Each row is a point on a tangle of strands that fork, close into loops and nearly touch. The rows are in no order.
Two points are linked if the straight distance between their rows is under 47.6. Some points are linked to none.
K_463: [-20 -23   6   2 -17  14   1  14   2  17  21 -13  -3   1 -19   1  -3  20
 -13   8]
K_952: [-16  -9  19  -7   4  10  10  -2   5  29  15  -5   3  -5  10   8   4   8
 -13  -2]
K_468: [ -2   1  -7   4 -14   1 -36  -5 -10  16   8 -15  12   6 -12   7  -4   8
  26  13]
K_537: [-35   0  -1   7   4  13  -3 -24  -9   2  -4  -9  -2 -23 -13   1  12   5
 -12   5]
K_512: [ -9 -18  -2  -5   7 -12  -9 -27 -20 -12 -18  13  -8  -2 -13 -18 -19  -3
  -8 -24]
K_247: [ 16 -12  19 -16  15 -25  -5 -10 -19  -7 -14  10 -14  -6  24 -15   3 -20
  14 -23]
K_679: [ 19 -16  -1 -25 -22 -22 -30  11   0   4 -12  -1  16  17  53   4 -11 -10
  24  -4]
K_946: [ 37  19  -1   6   0 -19  19  39  14 -18   7  -9  -9   6   2  -8 -10  -6
 -10  -1]
K_942: [ -1  -6   3  -8  -4 -17   4  -8   4   1  -3  -5  26 -12  38 -21 -13 -10
  -6 -21]
K_90: [ 28  11  14   3   1 -12  13  42  16   8  24 -22 -10   4   9  -3  -9  -2
  -9   4]
K_352: [  8   2   6  17  -4 -30 -14   8  -5 -13   2 -29 -19  -3 -20 -25 -14 -15
 -10  -2]
K_223: [ -8  -1  -6   5   2  29 -27  17  -5  25   6  -5  -7  11 -35  14   5  34
  31  26]
K_333: [ 26  -4  -3 -14  -3  -9  21  22  12 -26 -19  27 -13  16   1  -6  -3   9
  -6 -15]
K_890: [  0  14  -8  16  -6  -8 -34  -6  -8   1   6 -23   4 -10 -18 -11   3  -2
  22  14]
K_708: [ 21   6   4 -18   4  -6 -11  10  -3   4   0  15 -20  14 -13   4   5   3
  10  -2]
K_60: [-18 -15  -7  23 -19  11   8  13  10  -2  26 -23   8  -4 -13  -6  -5   8
 -16  18]
K_412: [  1   9 -11   8  -3  10 -45  10 -10  18   8 -10   4  19 -23   5   0  18
  37  22]
K_93: [  8   7  16   1  11  -9  17 -10  30  -7 -11  16   2   0  43   6  38 -11
  20   1]
K_396: [ 20  -2  14   4  18 -17  22  16   6  -9 -14   5 -23   8  -9  -5 -14  -6
 -24 -15]
K_725: [ 15  10   0   5  -3 -20 -21   2  -7  -7   8 -18  -5  -6 -11 -13  -5 -10
   6  -1]
K_317: [ 26  22  16   1  13   1  15  37  17  15  23  -5 -10   6  12   8  12  -4
   6  10]
K_569: [-15  18  -5  20  25  -5   7 -24 -14 -30 -14 -15 -13 -26 -11  -8   7 -22
  -5   7]
K_649: [ 20  10 -18  18 -20  -2  22  29  17 -23  20 -16  32  -5  25  -8 -20  -4
 -15   9]
K_565: [ 10  -8   9 -12  10 -27 -18 -25 -15   1 -11   4   7 -11  35 -17   2 -25
  19 -22]
K_814: [ 32   9 -16   5 -22 -13  15  38  16 -31   0  -8  27   1  23 -13 -15   2
  -9  -8]
K_278: [-20 -13 -12  -8  -9  14   2 -21  -7  -6 -13  24  -5   7 -32  -4 -19  21
 -24 -11]
K_913: [ -6   0   4 -10   3  18  24  -5  17   7  -7  32   1   5  10  14  23   9
   0  -2]
K_509: [ 10  -4 -14  -3  -3  -1  19   0   2 -27 -21  34 -10  10 -20  -4  -9  11
 -15 -15]
K_171: [  6   7  10 -14  18   2   4   8  -4   5  -7  15 -34   8 -27  11  13   9
  -6  -5]
K_68: [ 13   2  12  22  19 -32  -3  -3 -14 -21 -14 -15 -24  -8 -19 -18  -9 -22
  -9  -9]
K_421: [-18   0   9   9   2   1   5   3  -3  -1  -2 -14 -20  -2 -26  -3  -2   2
 -24   1]
K_320: [-22   6  -4   3  14  33  39 -10  11  -5   6  12   4  -5   7  14   7  -1
 -25  11]
K_364: [ 14  25  19   5  22  -5   3  19   9  18  16 -15 -11  -8  13   5  17 -15
  11  10]
K_777: [ -7 -10 -18 -13 -10  17  12 -12   0 -13 -15  39  -2  13 -25   6  -6  23
 -15 -11]
K_274: [ -1  -3  19 -13  20  -8  25  -2  11   2 -12  12  -9  -6  31 -10   0 -10
 -13 -24]
K_12: [ 22   4  -8  -2  -7 -21  -7  -1  -5 -16  -2   3   4  -2   4 -13  -6  -9
   5 -10]
K_7: [ -3  -6   9 -11   1  24  34  15  21  20   9  19   6   7  18  20  14  14
  -9   1]
K_182: [-27 -18   4  -9  -3  -8 -22 -30 -22  -1 -12  -6  -8  -7 -19 -18 -10   1
 -11 -14]
K_436: [ -5  -8   4 -11  -1 -16 -17 -27 -10  10  -5  -1  17 -10  26  -8  -2 -15
   8 -17]
K_785: [  7   5  14  -5  20 -12  24  -8  12  -7  -9  14  -5 -10  36  -9  23 -22
   6 -14]
K_228: [ 30   8  -1   3  -3 -15  27  45  17 -23  -6 -10   3   8  18 -11 -20   2
 -26 -14]
K_97: [  4  14  -2  -2   4   7 -12  -9   1   9  -7  14   1   4  -5  16  25   1
  26   3]
K_64: [  5 -17 -16 -19 -28  25 -13  14   0  11   8  22   4  27 -15  23 -14  27
   9  15]
K_58: [-20  -9 -15   2 -21   4 -45 -18 -21  22  -1 -10  19  16  -5  22  -8   6
  36  11]
K_781: [-11   2   0  -2   5  30  51   8  24   0  10  12  14   1  28  15  10   0
 -21  11]
K_972: [-14 -12  14  -3  -5   2   1   7   1  14  14 -16 -10   0  -7  -3  -4   9
 -22  -1]
K_612: [ 24  -4   0 -16  -1 -17   1   6  -4 -13 -10  16 -10  11   2  -7  -4  -1
   3 -15]
K_125: [ -4 -18   2 -28  -6  -1   2   0  -3   6  -8  12  -2  11   6  -7 -22  11
 -19 -17]
K_286: [-29  12  -9  20  -4  10 -11  -2 -12  -4  -9 -27 -17 -24 -28 -12  17   3
   8  30]
K_736: [  5  26  -7  18  23  -8  -3 -24 -13 -28  -9   0  -3 -26   3  -4  19 -32
  15   3]
K_32: [ -6 -24  -2 -17  -7 -11  -8 -11 -11  -6 -17   5  -4  11  -4 -20 -38   6
 -18 -26]
K_645: [ 20  25  -6   7   9   0  11  13   8 -14   3  10  -9  -1  -8   5  12  -9
   6   9]
K_33: [-11 -14   1 -18 -12  -5 -31 -26 -15  19  -4  -1  17   3  22   6  -7  -6
  13  -7]
K_299: [ -3 -13  15 -21  12  -4  18  -1   3   5 -17  13 -13   7   8  -9 -19   4
 -22 -25]
K_827: [-34 -19 -13 -17 -15  25 -13 -32 -15   5  -7  23   4   4 -23   5 -12  25
 -12  -7]
K_21: [ 20  11 -11   0 -11  13  16  14  13  -4   6  20   1  12 -10  10   9  12
   4  10]
K_627: [  8  12 -11  20 -14 -17  -7 -13   4   0   8 -18  41 -11  32  -5  -2 -24
  15   1]
K_67: [-24  10 -15  30  -4  20   8 -17   4 -16  16 -41  34 -18   8   0   4 -23
   5  34]
K_103: [-33  -6   7   0   3  20   0 -16  -5  23   7  -2   5 -12  -6  15  14  14
  -6   4]
K_663: [  9  26  13   7  21   0  -2   8  12  21   5  -4  -1  -1  18  14  30 -17
  29  10]
K_307: [-24 -18  -9  -4 -23   3 -42 -33 -21  21  -3 -10  28   6   6  13  -6   1
  19   1]
K_884: [ 17  -5 -17 -12 -24  12  -4  17   2  -3   7  20   2  20 -18   8 -10  23
   0   6]
K_560: [-38 -24   0  -9 -12  19 -25 -31 -15  33   0  -4  19   2   2  20   0  15
  11   2]
K_604: [-33 -24  -7 -18 -15  26 -27 -26 -19  21  -3  10   6   6 -16  20  -1  22
   2   5]
K_312: [ -5  14 -12  33 -11  -2  -6 -13   4  -4  19 -29  35 -15  15  -3   0 -20
   9  18]
K_550: [-19   1   0 -10   9  20  31 -16  11   1 -10  31  -1  -5   7   3   7   4
 -19  -8]
K_19: [ 29   9  11  17  24 -26  13  10  -4 -25 -12  -4 -24   0  -7 -11  -9 -24
 -12 -10]
K_172: [ 16  28  -1  12  22  -8   1   2  -2 -20  -1  -2 -14 -14  -8  -3  15 -20
  13   6]
K_677: [-37  -7  -4   9  -4  -1 -18 -31 -18  -3 -11 -17   0 -27 -18 -16   6   1
  -8   0]
K_129: [  0   8  -2   8   9  29 -11  30   5  19  18  -1 -14  10 -36  11  10  30
  19  28]
K_265: [-10 -26   0 -15 -19  24  -7   8  -4  21  17   4   1  16 -17  17  -8  30
  -8   8]
K_879: [ 20   2  12  -9  14  -5  20  24   6  -1  -9  16 -34  19 -22  10  -6  11
 -23  -8]
K_959: [-10 -10 -18  34 -23  16   9  13  14  -8  35 -32  29 -10   0  -5  -9  -5
  -6  29]
K_152: [ 16  13   9   3   8 -11   5   0  19  10  -5   6   5   5  32  10  31 -15
  30   1]
K_459: [  2  -9  18 -15  24 -22 -16 -18 -25   3 -13   3 -24  -6  -3  -7   2 -13
   4 -20]
K_72: [ 12   0  -5  -1 -14 -16   0  -4  11   3  -4  -3  36  -3  43  -5   1 -13
  11 -10]
K_224: [  3   5  14  -4  28 -11  -5  -8 -18  -5 -17   7 -36  -8 -25   2  14  -3
   3 -12]
K_2: [ 11   8   5  -4   7  23  -2  29  11  26  18   8  -9  17 -18  22  12  20
  18  16]
K_428: [  9   4 -20  31 -21   9  19  15  16 -20  31 -27  39  -7  17  -3 -17  -8
  -8  27]
K_249: [-19   9  -3  11  13   4   8 -11  -5 -15  -5  -7 -13 -14 -17  -2   4  -7
 -17   6]

A fork is a point with three links, a tip a point with one. Leave the first point through the second and follow the links. Name the first fork or tip that comes.
K_569; K_736: K_463
K_228; K_946: K_537
K_333; K_509: K_307
K_265; K_64: K_249

A piece is all that can be reached along the links. How many separate loops has the piece of each point below (a circle has one, a figure eight two, a Y none), and how many tips (points with one link)?
K_512: loops 3, tips 0
K_708: loops 3, tips 2
K_913: loops 1, tips 0
